The views of a scene show one set of named points, each view turned or mirrored, and shifted as a whole, with a little noise and some points left out.

Scene 1
View 1
<117>: [ 19 -12  11  19  12 -15  -1  29  12  13  21   9 -14   0  16  10   5  -6
  17   4  -3]
<169>: [ 20  -3 -26  -4   3 -11 -14   6  -5  -8 -12  18 -24 -16 -17  18  13   9
  14 -15 -39]
<5>: [  5  10 -27  -4  20 -17  -5  -3   2  22 -30  22 -19 -14  -5  12  28  -3
 -11 -11 -42]
<281>: [ 23  16 -24   3   8 -21 -18  -4 -63  19 -29  24 -47 -31 -25  35  27 -19
 -10  13 -32]
<284>: [  6  -5 -16   6  12 -13  -7  15  -3  -2 -15   3 -20 -10  -1  20  11   7
   7 -23 -46]
<194>: [ 32 -19  -9  -2   4 -14 -10  19   7  -9  14  23 -23 -12 -11  21   3   4
  15  -5 -18]
<235>: [ 34  -7 -32 -22   9 -16 -12  -6  11   3  -7  47 -25 -21 -27  16  19   2
  -2  -1 -26]
<218>: [  2 -12 -14  -3  25 -14   5  13  52  13  -6  16   0   2  14   1  14  10
  -2 -26 -37]
<151>: [ 32  -2  -6   3  11 -20  -7  10  -9  20   8  33 -28 -15  -6  16  18 -15
   2  19  -2]
<326>: [ 11 -14 -24  -6  10 -11  -8  12  15 -14 -13  10 -16 -10  -9  18   7  16
  10 -32 -51]
<168>: [  2   7  -5  20  12 -13  -4  17   0  17  -9  -1 -12  -2  15   5  16  -2
  14 -10 -28]
<211>: [ 19   2 -16  -4  21 -21  -3   0   6  28 -10  34 -21 -14  -3  11  25 -11
 -12   8 -19]
<283>: [ 19 -25  -8  -3  16 -18  -6  21   1  -7   1  17 -27 -14  -8  33   3   4
  -4 -17 -36]
<275>: [ 12 -14 -10   2  16 -15  -4  18  10   1  -3  13 -18  -8   0  20   9   4
   2 -18 -35]
<259>: [ 12 -15  14  15  26 -19   7  28  32  28  18  15  -8   3  26   7  10  -9
  -1   3  -3]
<212>: [  6  -2  -7  19   2  -6  -8  25   9  -6   0  -9  -8   2  11   5   6  12
  33 -23 -33]
<316>: [  0  26 -11  33  -1  -9 -14  14 -43  12 -22 -17 -21  -7   8   9  20  -5
  28  -7 -34]
<286>: [  5  12 -18   7  18 -17  -5   3 -12  26 -24  14 -22 -12   2  13  25  -9
  -7  -2 -34]
<305>: [ 35  -4 -28 -11  -3 -12 -17   1   1 -10  -1  34 -25 -18 -25  15  13   6
  18  -3 -25]
<49>: [ 30  -8 -37 -25  11 -18 -11  -8   8   0 -16  46 -28 -23 -30  21  20   4
 -10  -8 -38]
<226>: [ 12  19 -12  19   4 -12  -9   9 -13  20 -10   6 -16  -6   7   0  22  -7
  21   3 -18]
<319>: [ 28 -38  14  10  10 -15  -1  41  30 -12  38  11 -14   0  10  21 -11   6
  21  -9  -7]
<274>: [ 37 -15  -5   4   1 -17 -16  20 -30  -8  12  22 -38 -20 -19  35   4  -6
  13   8 -12]
View 2
<169>: [  2  -1  10  -5 -15 -15  23  14  -1  11 -23 -13   3  12  -2 -13  -5   0
  14  -3  23]
<281>: [ -5  32  62 -38 -12 -18  48  25 -10   2 -22 -14  15 -26 -22   6 -12  -1
  -8   4  28]
<275>: [  8  -9   6  14 -13 -12  18  20  13   3   1  -6   3   6   4 -17   1   7
   8 -19   7]
<226>: [ 11  21  24 -10 -18 -29  -1  13 -11  -6  -3 -12  28  12   0  -8  -8  12
  -9 -20  -2]
<326>: [  5 -11   1  15 -14  -4  27  12   8  10 -18  -6  -2  24  10 -15  -3   1
  24 -11  18]
<235>: [  2 -29  14  -9 -11 -26  20  23  10  14 -13 -25   2  -6 -23  -7 -11  15
   6   3  40]
<316>: [  7  53  35 -16 -21 -17  15   6 -23  -8 -18  -2  28  21  15  -8  -6  -2
  -3 -20 -10]
<218>: [ 17 -33   4  40 -14 -14   8  14  19  -4  14  -6  10  29   8  -8  -8  23
  13 -31   3]
<305>: [  0 -11   0 -17 -15 -26  11  18   1  17 -21 -22   1   1 -13 -18  -4   5
   7   3  32]
<211>: [ 10 -14  34   0 -12 -27  15  25   9  -3   9 -16  17  -9 -18   1 -13  24
  -9 -16  16]
<259>: [ 20 -11   3  21 -13 -26  -8  29  21 -10  36  -5  13  -7   0 -22   7  22
 -15 -38 -18]
<5>: [  7  -9  43   8 -13 -15  31  14   4  -3  -6 -11  18  14  -8   9 -20  19
   7 -14  20]
<284>: [  5  10  19   5 -14  -6  30  15   1   2 -12  -2   7  14   8 -11  -3   0
  12 -15   7]
<49>: [  0 -31  20  -5 -10 -18  32  21  11  15 -18 -21  -1  -2 -21  -2 -14  13
  13   4  44]
<274>: [ -1  18   5 -28 -12 -21  19  32   4  13 -11 -13  -5 -31 -10 -30  13  -8
  -8  -1  15]
<319>: [ 13  -8 -36  13 -14 -18  -8  31  23   9  18  -3 -12 -11  12 -48  26  -1
  -3 -26 -10]
<286>: [  8   7  45  -1 -13 -18  27  17  -1  -7   0  -9  22   4  -7   6 -14  15
  -3 -18   8]
<151>: [  7   1  19 -18 -13 -34   5  31   7   2   9 -18  12 -26 -19 -15   0  14
 -18 -11  11]
<212>: [ 11  15  -9  10 -20 -14   1   8  -4   1  -8  -2  11  31  21 -25   5   0
   9 -25  -9]
<117>: [ 15   7  -5   4 -15 -27 -10  27  10  -4  20  -7  11  -8   4 -30  13  10
 -15 -30 -15]
View 3
<316>: [ 28   9   2  16 -15  23 -21  38  -3  21  29 -24   2   1 -11 -44   2 -20
 -17   5  35]
<284>: [ 35  16   6  17  -1  12   6  17  13  15 -10 -11  15  -9   5 -23   7   0
 -14  12  27]
<281>: [ 44 -14  17  25  -9 -30   4  29  13  -3  26 -54  32  22  -2 -42  -5  20
 -18 -14  35]
<211>: [ 18  -3  32  12   5  -2  18  22   4   1   2 -35  13  -4   3   3  -4  27
 -33  19  10]
<286>: [ 26   4  21  20   2   1   0  24   1  11   3 -36  16  -5  -3 -16  -9   8
 -32  15  21]
<319>: [ -6  17  22 -13 -23  46  50  23  22   4 -12  23   5 -28  11   5  36  13
  -2   5  11]
<212>: [ 22  21   2   3  -7  42   4  24   9  21  -2  10  -8 -15   3 -16  20 -13
  -8  21  21]
<283>: [ 27  13  14  11  -7  10  32  14  25   5 -20  -5  25 -13  12 -13  16  15
  -7   2  24]
<326>: [ 44  20   2  14  12  14  15   8  21  15 -26   3   9  -7  14 -13  14   5
  -6  22  22]
<168>: [ 14  14  14   9  -7  29   0  29  -2  19   5 -15   2 -15  -4 -14   3  -6
 -24  18  19]
<275>: [ 25  15  14  11  -1  17  19  16  15  11 -16  -6  13 -15   8  -9  10   8
 -15  14  20]
<169>: [ 46   6   5  13   6   4  13  16  20   7  -4  -9   7   7  12 -19  16  12
  -4  14  22]
<151>: [ 10 -10  33   1 -13   5  29  32   9  -6  21 -28  11   2   1  -3  10  29
 -20   3  11]
<226>: [ 19   1  17   7  -6  21  -3  35  -3  12  24 -23  -4   0  -4 -16   5   0
 -23  17  17]
<194>: [23  4 16 -1 -8 17 35 21 23  1  0  1  6 -3 13 -6 26 21 -1  7 15]
<5>: [ 38   7  18  23  16  -4   1  15   4  11 -10 -34  13  -2   4  -9 -10  13
 -31  24  18]
<305>: [44 -4 11  4  7  2 25 18 24 -2  7 -9 -1 18 16 -8 23 27  1 15 14]
<117>: [ -8   7  27  -7 -20  38  27  34   5   5   9  -3   1 -21  -1   0  18   8
 -20   9  11]
<274>: [ 24  -7  18   1 -23   4  35  29  25  -6  18 -13  20   7   8 -24  25  23
   3 -16  27]
<218>: [ 17  24  19  10  17  29  16   9   5  18 -33  -1   0 -28   9  16   3   8
 -30  42   4]
View 4
<151>: [-53  -9  10  14  24  24  -7  -7  18 -39  -4 -27 -12  18  12  13  19  29
  -3  16   1]
<211>: [-58  14  -6  26  16  29 -17 -13  18 -20   6 -21 -10  19  13  13   9  18
   1  21   3]
<117>: [-38 -14  11   8  29  -2 -10  10   9 -27 -12  -5 -27  22  10  -5   0  27
   2 -14  -8]
<169>: [-18  15  18  17  24  20 -15 -25  23 -14 -14 -44  12  11  10  20   1  -3
   6  -7  -7]
<326>: [-13  23   9  21  21  13 -24 -18  19   2 -12 -33  14  14   8  18 -15 -10
  13 -16  -9]
<168>: [-36  20  11   8  29   1 -15 -21  15 -12  -8  -6 -27  16  17  -7   3   1
   5  -8  -6]
<305>: [-21   2  12  27  23  31 -10 -21  24 -22 -15 -53  11  12   0  26  11  13
  -7   1 -14]
<259>: [-51  -7  -6  17  21  -1 -19  22   5 -18  -2  10 -30  27  10  -6 -10  30
   7  -9  -3]
<5>: [-50  40  -5  26  17  27 -23 -35  22  -4   6 -22  -8  13  17  11   7  -5
   6  18   2]
<283>: [-27   3  15   9  21  14 -21  -1  16 -19  -8 -31  19  18  15  21 -11   4
  21  -6   6]
<218>: [-32  24 -17  37  13   7 -31   3  11  13  -1  -3 -11  23   3   5 -25   7
   8 -15 -12]
<286>: [-53  30   6  12  23  20 -17 -32  21 -16   4 -17 -14  14  23   6  12  -1
   8  16   6]
<274>: [-31 -18  32  -3  32  19  -3 -10  21 -48 -16 -45  11  14  16  21  16  19
   7   4   4]
<319>: [-15 -29  13   9  26  -8 -14  33   7 -25 -20 -13  -3  26   2   6 -20  29
  11 -32 -10]
<284>: [-26  24  16   7  25  10 -20 -26  20 -10  -9 -26   2  13  19   9  -3 -10
  15  -6   0]
<235>: [-37   8  -1  37  14  41 -17 -15  24 -18  -3 -50  16  16   1  32   7  18
  -3  14  -7]
<281>: [-58  21  29  -5  29  38  -6 -52  30 -45   2 -49   7   8  32  23  37  -2
   9  39  20]
<226>: [-40  16  15  10  32  10  -7 -34  20 -21  -9 -15 -33  12  14  -5  20   7
  -6   1 -11]
<49>: [-35  18  -2  35  12  43 -21 -20  26 -13  -1 -54  25  14   4  36   3   9
   4  17  -2]
<275>: [-29  13   8  15  22  10 -20  -7  16 -11  -7 -21   2  18  13  12 -10   2
  14  -9  -2]
<194>: [-22 -11  15  16  25  14 -12   0  17 -26 -15 -37   7  18   5  19  -1  18
   4 -11  -9]

Which points are out of place in each view (at most two, in the order of its rows)? Write none if all are in place.
view 1 => <284>
view 2 => <275>
view 3 => none
view 4 => <169>, <5>
